Each row is a point on a landscape with many peaks, with its height.
A climber steps from a point to the highest of its 6 nearest points, and stops where none of them is higher. Distance is the straight distance between rows; heights are no part of it.
napo h=59.1: [-10  19  10   9   9 -20   2   0   8]
gafe h=76.3: [ -7  11  22  23 -10 -39 -15 -16  15]
Tel h=55.1: [ 33  -8  26 -15  -6  25 -17  -7 -13]
tarug h=29.3: [ 23  -3  18 -11   2  21 -10   4   3]
Futi h=55.8: [ -1 -18  12  23 -54  15  -6  -7  18]
toka h=78.1: [ -6  -1 -14  47 -75 -16 -19 -17 -12]
Sifot h=78.6: [-33   8   1  12  -3 -21  24  33  47]
voto h=69.3: [ -7 -16   1  31 -61  -6  -7 -10  20]
rogut h=37.2: [ -6  -3  11  11 -28  -5   3   5  29]
Teven h=74.3: [ 23  -5  15   9 -37   7 -24 -15   2]
voge h=78.8: [-22  12 -23   0  17 -15  24  24  24]
Neku h=53.3: [ -7  -4 -22 -18  30  28  29  34  15]
Mava h=19.0: [ 13  -3  17   0 -10  20   0  12  13]
rana h=47.7: [-18   5 -27 -14  20   4  26  23  18]
tesur h=55.3: [ -2 -22 -26 -35  40  16   8 -12 -46]
nuriz h=63.1: [  1   6 -11  -3  33  -6   0   1 -24]
zev h=75.7: [ 14   7  25   5   3 -19 -24 -20 -23]
mogag h=23.3: [-30   3 -31  -2  27 -20  24   3  -6]
pas h=51.2: [ -7   3  18  12 -19  -5  -7   1  23]
Pirab h=27.1: [-24  17   4  12  -7 -16  15  22  35]
seb h=75.1: [  6  -5  -6 -29  26  39  18  27  -5]
Bima h=51.9: [  6 -11 -10 -20  36  10  -4  -6 -54]
vad h=60.4: [-11 -40 -38 -45  31  17  39 -19 -11]
konid h=75.0: [ -8 -25 -40 -37  27  19  23 -14 -37]
geko h=13.8: [ 23   4   3 -21  29  28  -4   8 -21]
pipan h=57.2: [ -5 -15 -39 -32  31  16  25  -1 -15]
par h=40.3: [-15   6 -27 -16  24  -1  21   2  -7]
Nevu h=14.9: [ 21  -2   9 -27  13  42   1  20  -4]
logut h=43.6: [  8   0 -19 -17  34  12   9   4 -26]
vuval h=4.7: [-35  18 -23  14  16 -42  18  12  15]
Sefu h=76.1: [ 13  -2  10  17 -39   4 -26 -31   2]
bov h=40.1: [  4   4 -19 -11  24  15  19  22  -4]
defu h=56.3: [ 20   8  23   3   6   8 -13  -5  -4]
nul h=70.2: [  4   2  -6  -3  29 -10 -10  -3 -27]
Sibas h=76.4: [ 34 -14  18 -18 -12  45 -11  -1  -4]
niler h=60.7: [ 27  -5   9  -9  31  14 -14  -2 -45]
Zizem h=65.1: [ 2 10 16 13  4 -7 -8 -5  6]
Bote h=74.2: [ 14   5  21  17 -22  -4 -20 -24   6]
rov h=29.1: [ 7  1 17 -6  5  7  6 16 15]
Gepov h=73.7: [ -4  -2  17  17 -25 -13 -20 -17  17]
gedi h=47.4: [-28 -10 -34 -22  30  -4  38   0   4]
loni h=76.6: [  3  16  17  29 -33 -48 -33 -40  -3]
Ver h=57.4: [  2 -15   5  10 -42  11 -18  -8   8]
laka h=44.6: [-20  26  -3  13  13 -37   6  -5  16]
palub h=19.5: [-15  19 -15   0  20 -21  20  18  18]
Dimu h=77.5: [  2  -2  -3  30 -59 -14 -22 -22   6]
Loru h=76.5: [ -4  -4  -2  36 -64  -5 -24 -14   0]
davev h=37.8: [-21  -4  15  23 -44 -12   4   6  34]
gizin h=76.2: [  9  15   7   2  23 -23 -14  -8 -30]
pegum h=71.9: [ 20   8  14 -10  25  -1 -19 -10 -35]
duve h=29.0: [-7  4  4 -3 16 -4  4 16  7]
fovo h=14.8: [  4  -6  17   0 -12  25   4  28  23]
levu h=50.8: [-15   1  -5  -2   7   6  29  40  28]
vuzus h=76.0: [  8  13  22  10  -6 -29 -20 -22 -10]
giv h=69.2: [ 26  -3  20  -1 -15  10 -27 -21 -10]

Where does a climber stop that starts at each point below?
logut | gizin
par | konid
niler | gizin
Teven | toka
Bima | gizin
voto | toka
Futi | toka
loni | toka

Call two points neighbours if one is among the 6 nearest of the other. Go from one point of each pair to the other, from neighbour to neighbour, staying as high as possible. Name the lowest point that can't be avoided.
konid / gizin | tesur
gizin / Sibas | giv
seb / konid | pipan
gizin / toka | vuzus
